Points, in no order, along strands that fork and pass close to each other.
Two points are linked if the straight distance between their rows is under 46.7. Some points are linked to none.
Z_350: [-14  21 -31  14  11  64   1   6]
Z_992: [-28  91  38   4  -7  -9  30  37]
Z_980: [-77 -22   2  56 -31  14  -6 -45]
Z_876: [  9  25 -16   0  11  43   9  26]
Z_300: [  8 -12  45 -29 -20  39  79 -13]
Z_497: [ -26   44   36  -33    9 -105  -31   -9]
Z_767: [ 24 -61 -39  19   1  41 -29 -23]
Z_496: [  6  58  24 -63  34 -77 -10 -30]
Z_654: [ 60  42  21 -45  27  -4  55  -3]
Z_489: [  2 -34 -47  25   2  18 -63  20]
Z_556: [ 82 -16  -6 -12  21 -23 -12   6]
Z_630: [-22  10 -15  15  -1 -27 -47  59]
Z_295: [ 43 -16 -26   3   2  22 -29  28]
Z_116: [  9 -63  34 -24 -28  -8  33 -16]
Z_146: [-13  -3 -25  14  13  78  35 -44]
Z_641: [-20  77  11   4   4  -2  12  50]
Z_203: [  9  55 -26   2  21  14 -12  54]
Z_527: [ 76 -35  33 -41   0  -9  44 -20]
Z_741: [ 67 -12 -21   1  16  -8 -27  30]
Z_532: [ 29 -16  35 -35 -18  39  66 -15]
Z_849: [-49  -4 -30  40   1  32 -33   5]
Z_838: [ 10  41   3 -13   9  21  18  39]
Z_648: [-63  -7 -54  58  18  34  10 -45]
Z_973: [ 34 -56 -28   9  -5 -16 -59  25]
Z_23: [ 54 -31  29 -33  -5   3  45 -18]
Z_550: [ 20 -31  28 -32 -14 -50  21   0]
Z_703: [-31  37 -28  23   7  43 -26  38]
Z_259: [ 48 -72 -19   4  -6   4 -41   8]
Z_885: [ -1  15 -38  17  16  38 -30  33]
Z_262: [-38  27  -9  27 -18 -16 -44  51]
Z_982: [ 97 -16  22 -22  14  -2  27 -18]
Z_662: [ 17  53  38 -67  33 -64  12 -47]
Z_48: [ 13 -30  37 -27 -21 -20  39  -5]
Z_872: [-53   2 -48  46  15  47  -6 -28]
Z_566: [ 14 -37 -35  17   5  55 -14 -16]
Z_874: [-50  50 -14  31   0  30 -30  41]
Z_969: [-77  -9 -30  67   4  19  20 -55]
Z_581: [ -5 -33 -39  18   0 -10 -72  41]
Z_535: [ -5  60  26 -40  24 -87 -12  -4]
Z_220: [ 19 -16  22 -29  -2 -67   2   5]
Z_870: [-79 -67   5  59 -54 -22 -33 -50]
Z_684: [-64  51  -6  44 -13  18 -36  35]
Z_931: [ 49 -31  28 -31 -10  28  57 -23]
Z_551: [ 12  50  14 -20  12   6  32  30]
Z_528: [ 60  31  21 -54  29 -28  47 -15]
Z_826: [ 37  28  34 -61  23 -51  43 -31]
Z_184: [ 46 -66 -28  15   2  30 -38  -9]
Z_227: [ 87 -11   1  -7  19   8   5   5]
Z_806: [ 32  43 -25   0  27  15 -16  49]
Z_657: [ 27  42  44 -72  24 -62  32 -49]
Z_508: [-68 -29  18  50 -55 -10 -27 -16]
Z_543: [-10  15 -23  14  10  78  20 -12]
Z_392: [ 41  52   8 -29  25   0  38  20]
Z_898: [-87 -19 -20  71 -17   4   5 -62]
Z_189: [ -14   -7   30  -21  -12 -112  -24    2]
Z_731: [-18 -31 -22  14   5  64  24 -48]
Z_446: [ -20   19   36  -15   -7 -112  -22   -6]
Z_56: [  5 -18  67 -30 -33   6  80 -22]
Z_358: [ -1  59  -9  -5  13 -16  -5  49]
Z_652: [ -5 -58  32 -14 -39  11  35 -27]
Z_880: [-60  14 -34  41   4  39 -15  -7]
Z_960: [ 12 -42 -32   7  -5 -19 -64  38]
Z_214: [ -8 -41  59 -23 -44   8  60 -24]
Z_906: [ -3 -34  28 -18 -12 -89 -18   4]
Z_303: [-30 -21 -38  23   4  29 -45   9]
Z_791: [-60 -31  -6  30 -23  23   2 -37]
Z_18: [ 29  12 -35  12  17  32 -30  39]
Z_344: [-38 -31 -13  12 -11  42   7 -32]
Z_182: [-51  44   5  38 -22 -11 -39  43]

A fork is a point with three links, a tip a point with one. Leave the first point through the second and follow the links. Name the first fork or tip that comes.
Z_992; Z_641 => Z_18
Z_885; Z_703 => Z_630
Z_18; Z_806 => Z_992

Name the points in between on the shortest way along the links from the first point to the second, in order.
Z_654; Z_535 => Z_528 > Z_826 > Z_657 > Z_662 > Z_496
Z_550; Z_496 => Z_220 > Z_906 > Z_189 > Z_446 > Z_497 > Z_535
Z_566; Z_973 => Z_767 > Z_184 > Z_259
Z_527; Z_56 => Z_23 > Z_931 > Z_532 > Z_300
